Points, in no order, along strands that fork and pass close to each other.
In the rows, 128 means zero.
Two points are linked if the straight distance between their rows is under 82.3. Some points are linked to none.
Nak: [148 109 125 178 152 163 167 148 117 162 139  82 115  93 133  89  68  94
 104  93]
rufa: [113 147  70 171 183  67  56 153 128  73 130 114 132 140 138 160 128 126
 148 162]
rebi: [135 107 130 105 143  70 151 117  80 124 129 197 179 122 184  94  87 125
 125 124]
tep: [119 148 153  96 139 138  87 106 158  66 124 111 152 157 106 198 175 152
 142  97]
Fozo: [ 85 131 117 143 129 128 136 137 150 171 151 162 115  85  96 134  84 119
 123 135]
foro: [135 123 143 124 135 183 169 121 133 113 136  65 139 127  75 193 140 165
  90  94]
gena: [127 132  98 159 130 101 105 152 116 132 124 126 110 151 182  52 128  79
 147 109]
Bom: [ 89 136 125 138 151  96  48 132 155  86 123 129 135 146 123 161 145 122
 161 161]
vibu: [136 124 174  96 101 165 122  93 146 111 117 113 148 154 125 128 170 137
 146 110]
sel: [181 107 128 118 109 151 179 120 118 170 116 122 127 103 158  57 104 106
 153 111]
befem: [113 133  76 136 163  73 168 156  92 120 139 185 134 112 123 167  80 149
  99 142]
tus: [158 125 125 140 145 115 171 121  86 143 133 111 144 107 153  73 103 127
  95 134]
gana: [154 111 114 148 152 115 170 136  81 131 133 111 152 120 168  78  92 110
 104  93]
fasib: [158  88 139 140 113 170 132 141 130  96 109  76 136 181 172 107 148  92
 155  56]
Leba: [156  87  98 102 114 111 183 140  96 121 120 181 159 144 190  94  93 100
 146  50]
sepe: [ 79 114 161 114 129 104  79 110 162 123 132 177 159 128 142 118 111  95
 176  99]
fol: [178  97 137 130  95 171 133 128 126 138 107  83 122 158 182  47 153  90
 171  95]
fas: [ 94 135 109 155 116 155 133 141 153 165 151 101  91 100  76 163 130 136
 108 145]
fura: [164 116 137 114  86 149 122 115 139 157 106 124 115 141 175  38 159  95
 187 130]
mefo: [153 128 132 105  79 142 129 116 138 151 102 148 108 142 153  70 156 114
 173 153]
pep: [120 146  92 136 100 167 150 152 147 133 132 113  80 146  87 166 164 142
 122 124]
Zumam: [110 155  81 134 109 145 146 155 139 135 143 120  72 133  74 209 157 165
 106 148]
Mudi: [131 142 109 151 112 120 108 141 130 145 116 130  93 140 162  52 142  93
 150 149]
nez: [152 105 126 133 106 154 137 134 128 116 115 107 128 169 162  84 152 103
 156  83]
Volaz: [ 94 104 149 140 148 108  93 118 148 121 133 140 165 124 146 105 108  93
 157  96]
Nuku: [166 134 116 162 150 100 120 145  86  88 113  72 129 173 163  96 183 150
  98 152]
mepo: [141 131  98 152  98 186 165 152 143 148 126  91  81 136 100 120 143 126
 127 116]
sebe: [140 132  92 136  98 142 122 154 141  97 108 126 100 196 148 113 188 116
 163  96]
lud: [ 77 125 166 163 151 114  48 119 167 138 134 105 132 109 123  96 132 101
 141 162]
pilom: [109 135 112 155 129 128 129 140 131 145 134 123 108 115 116 107 125 119
 120 153]
kab: [146 101 119  93 119 103 179 119  97 129 124 197 171 128 171 102  95 122
 141  83]
Nusu: [102 118 168 154 145 123  89 112 151 159 142 115 142  94 132  75 110 103
 130 143]
denos: [ 77 122 160 141 151 102  45 110 167 100 129 115 155 131 123 140 138 115
 159 153]
bibog: [127 142 125 107 134 119  80 124 154  58 118 128 146 187 135 179 182 135
 167  83]
Suti: [126 144 167  87  82 178 145  94 151 170 142 119 114  81  67 175 143 164
 103 155]
kas: [131 164 177  49 102 153 118  98 138  99 129 152 119 143 100 200 176 172
 111 140]
dezo: [120 148 109 162 138 114 136 141 111 162 140 118  99  93 127  85 107 120
  98 172]
rivob: [172 117 139 144 115 189 171 121 128 165 126  58 111  97 106  87 127 135
 110 144]
tisif: [145 105 158 139 110 206 143 127 170 190 130 109 108  95 104 104  94  98
 144  93]
Lala: [131 167 132 101  89 174 117 128 156 105 124 101  84 169  87 192 209 163
 119 133]
Kirer: [135 152  91 155 133  71 113 147  89 146 120 142 107 138 198  40 110  83
 133 129]
vos: [172 106 143 134 118 180 188 119 130 182 132  92 125  76 109  89  90 126
 117 122]
zurev: [ 91 134 131  83 116 106 121 119 150 119 132 222 149 134 137 152  99 105
 169  75]
gov: [133 165 115  99  87 157 125 140 133 116 125 126  69 159  82 214 196 178
 102 166]
pak: [124 140  93 169 165 110 122 150 116  98 134  79 120 134 108 156 152 158
  94 167]
giv: [132 126 111 144 115 161 118 147 153  92 114  87 113 181 122 139 175 113
 153  82]
Num: [143 139 104 178 160 102 113 148 100 103 123  57 123 157 161  82 155 113
 108 129]
saze: [106 149  91 167 179  52  41 155 118  86 123 125 113 150 153 126 126 104
 144 182]
veluf: [110 146 154 102  96 169 130 110 158 146 142 124 112 110  77 178 146 150
 114 135]
Sav: [ 92 128 133 134 110 144 132 125 164 208 151 181 110  64  92 120  78 115
 129 138]
dis: [102 135 143  73 114 113 143 109 134 128 133 224 151 122 126 160  92 128
 148 101]
vukav: [128 157 173  47  97 149 141  93 131 127 130 176 131 120  99 189 142 165
 115 139]
ronur: [ 91 126 160 103 116 130 121 108 165 181 144 206 139  75 104 131  73 116
 144 117]
lam: [185  98  99  99  97 129 190 129  96 141 112 161 139 137 186  69 115 109
 154  82]
bemis: [163 112 103 153 165  98 161 144  73 105 128  92 156 142 177  90 117 119
  94  90]
tor: [143 123 142 118  92 196 162 120 167 205 138 126 101  74  79 123 101 124
 131 117]
vozof: [ 90 128 131 140 149 119 127 121 131 131 154 101 138  81  74 204 117 164
  83 169]
Galob: [115 122 137 112 127  96 130 119 106 125 119 185 143 127 144 120 109 131
 128 163]
Pido: [126 140 156 108 128 129 105 111 139  81 117 111 146 165 110 177 181 165
 126 137]
rozi: [139 149  98 120  96 131 127 157 113 120 113 143  62 163  95 191 179 176
 105 195]
Dibi: [ 85 117 123 112 135  93 100 127 154 109 130 196 159 138 150 133  95  84
 183  61]
liro: [168 126 115 144 102 178 168 132 123 148 119  78 100 126 117  92 152 138
 117 147]
zodo: [ 91 145 161  71 106 132 129  99 155 158 143 216 137  94 103 165  88 128
 142 114]
Leb: [141 113 180 110 125 188 157  96 133 117 130  75 162 123  96 159 135 152
 107  93]
saf: [112  97 145 166 149 165 128 141 158 141 139  93 133 110 115 124  88  94
 131  75]
fab: [121 149 105 183 170  88  82 151 116  99 127  66 119 148 148 101 151 116
 115 155]
velud: [100 130 157 125 139 142 125 106 143 122 145  89 149 101  74 193 140 164
  95 144]
zoda: [138 109 129 127 168  63 131 129  81  90 124 148 178 143 175 117 126 144
 111 127]
zelu: [125 125 125 163 121 164 141 134 148 178 141 105 103  93 105  91 108 112
 118 137]
megit: [111 129 127 137 139  99 119 132 112 126 126 147 132 122 131 124 120 132
 113 173]
lol: [137  90 138 182 149 178 154 154 147 144 137  82 118 108 136 122  58  83
 121  66]
vamun: [144 124 126  80 127  96 168 128  73 121 119 212 136 128 111 186  97 187
  87 184]
Gib: [101 107 177 134 141 109  91 100 142 154 134 144 165 101 151  69 101  98
 146 132]
fis: [125 166 171  70  90 173 108 102 155 107 125 123 107 151  92 188 197 158
 120 138]
zis: [167 112 135 117 111 164 182 111 121 162 124 124 134 103 122  93 104 126
 133 116]
sok: [138 125 142 127 139 118 125 122 112  89 115 105 146 157 122 150 175 169
 106 159]
Valo: [107 137 103 156 166 109 123 138 119 115 144  88 125 104  86 189 134 171
  84 184]
Mamom: [143  98 131 113 154  75 155 120  72 113 131 155 192 130 194  90 104 124
 117 100]
figel: [139 139 122 133  88 133 107 130 136 148 107 138  88 142 148  63 157 111
 158 181]
Zinir: [123 128 103 111 141  81 160 143  84 121 126 200 130 124 121 172  91 164
  95 175]
kinoz: [125 133 108 133 128  74 114 138  99 133 119 179 120 142 180  71 112 102
 139 158]
Dun: [112 136 146 117 126 169 136 112 151 122 143  89 128 117  71 196 151 160
 107 114]
ditug: [159 117 183  83 107 176 154  82 127 113 116 104 165 142 119 137 162 157
 124 107]
dakib: [128 131  95 140 174  63  81 146 114  64 124 143 151 148 133 181 133 153
 135 163]
fopa: [126 141 152  78  79 132 113 107 134 147 106 192 105 132 127 123 139 132
 156 180]
rurad: [124 149  73 142 114 125 135 167 120 125 124 132  70 149  99 180 157 162
 108 182]
Nedi: [201 110 112  91  98 130 195 123 112 173 106 145 128 111 170  54 109 109
 171 112]
Mok: [112 138  85 144 150  63 116 158 103 115 127 181 119 137 158 117  99 110
 128 146]
verig: [123 126 158 117 107 177 108 116 165 106 122  98 128 165 117 140 168 113
 156  80]
Babap: [ 80 135 103 148 140 132 128 135 149 153 161 112 111  81  66 209 115 154
 101 150]
vad: [104 112 161 113 131  99 109 103 123 138 127 177 159 113 153  98 103 118
 142 148]
nali: [134 139 135  74 125 113 157 123  92 116 128 189 127 128  92 222 120 191
  87 167]
kebo: [135 131  82 148 173  80 187 149  72 122 143 150 146 108 134 136  84 151
  74 133]
boder: [ 76 129 126 143 135 141 113 135 176 158 152 142 121  95  84 164  98 115
 136 103]
tezo: [151 138 147  92  79 203 174 106 154 179 136 111  99  89  72 153 134 150
 115 123]
sulek: [106 139  91 143 154  97  73 137 153  74 128 134 147 151 123 173 141 126
 168 117]
ruk: [128 129 120 133 158  86 101 139 111  80 117 132 142 153 122 179 149 167
 114 168]
Gifod: [148 143  96 170 187  57 127 148  66 103 131  84 152 136 176  93 111 120
  81 114]
Rodof: [173 140 126 140 137 121 168 117  88 170 123  94 124  91 151  50 103 125
 100 159]
fum: [ 94 115 135 147 143 160 112 137 176 136 145 121 132 114  96 161  89 101
 147  64]
Zef: [138 130 116 152 180  56 109 138  79  89 125 110 161 146 177 104 133 136
 100 138]
nebep: [147 139 137 154 131 129 127 120 118 172 130  92 111  99 142  50 119 111
 118 163]
Lapak: [148 150 166  38  96 134 154  99 103 125 123 199 128 123 101 204 133 185
  99 162]
befe: [121 128 105 125 148  95  86 132 146  62 120 137 160 173 145 167 155 130
 168  88]
Mes: [108 105 134 147 158 105  93 126 137  99 132 108 164 143 159 105 128  99
 153  90]
vavu: [110 156 110 173 167  64  61 145 109 110 123  97 113 143 167  84 129  98
 121 166]
Melud: [141  95 166 127 113 186 124 122 151 103 115  85 140 166 146 128 137  94
 161  51]
kovi: [143 111 144 162 120 177 124 134 157 176 128  92 106 108 127  66 111  89
 144 112]

A fork is a point with three links. Follow the links from the first point to the second and name the forks in between, in order.
rebi, denos -> pilom > Gib
veluf, giv -> Dun > verig
Mamom, tor -> pilom
foro, nez -> verig
dakib, Mes -> Gib > Volaz
saze, vad -> Gib

A fork is a point with three links, a tip a point with one. Leave the first point through the second and follow the links. Name the first fork or tip that comes.
rozi, gov -> kebo
Num, fab -> Gib
Volaz, sepe -> Nak
ruk, dakib -> Nuku
fura, mefo -> Mok
zis, sel -> pilom

Name the points in between on the shortest way along the links from the first point to the second, in order.
rebi, kas -> kab > Leba > lam > Nedi > sel > zis > vos > rivob > liro > mepo > pep > Zumam > rurad > rozi > gov > Lala > fis
fura, dezo -> fol > nez > fasib > Melud > verig > vibu > ditug > Leb > foro > Dun > veluf > Suti > tezo > tor > tisif > kovi > zelu > pilom
lol, lud -> saf > fum > boder > Fozo > Sav > ronur > zodo > dis > zurev > Dibi > sepe > Volaz > Gib > Nusu
Bom, vavu -> sulek > befe > bibog > tep > Pido > sok > ruk > dakib > rufa > saze
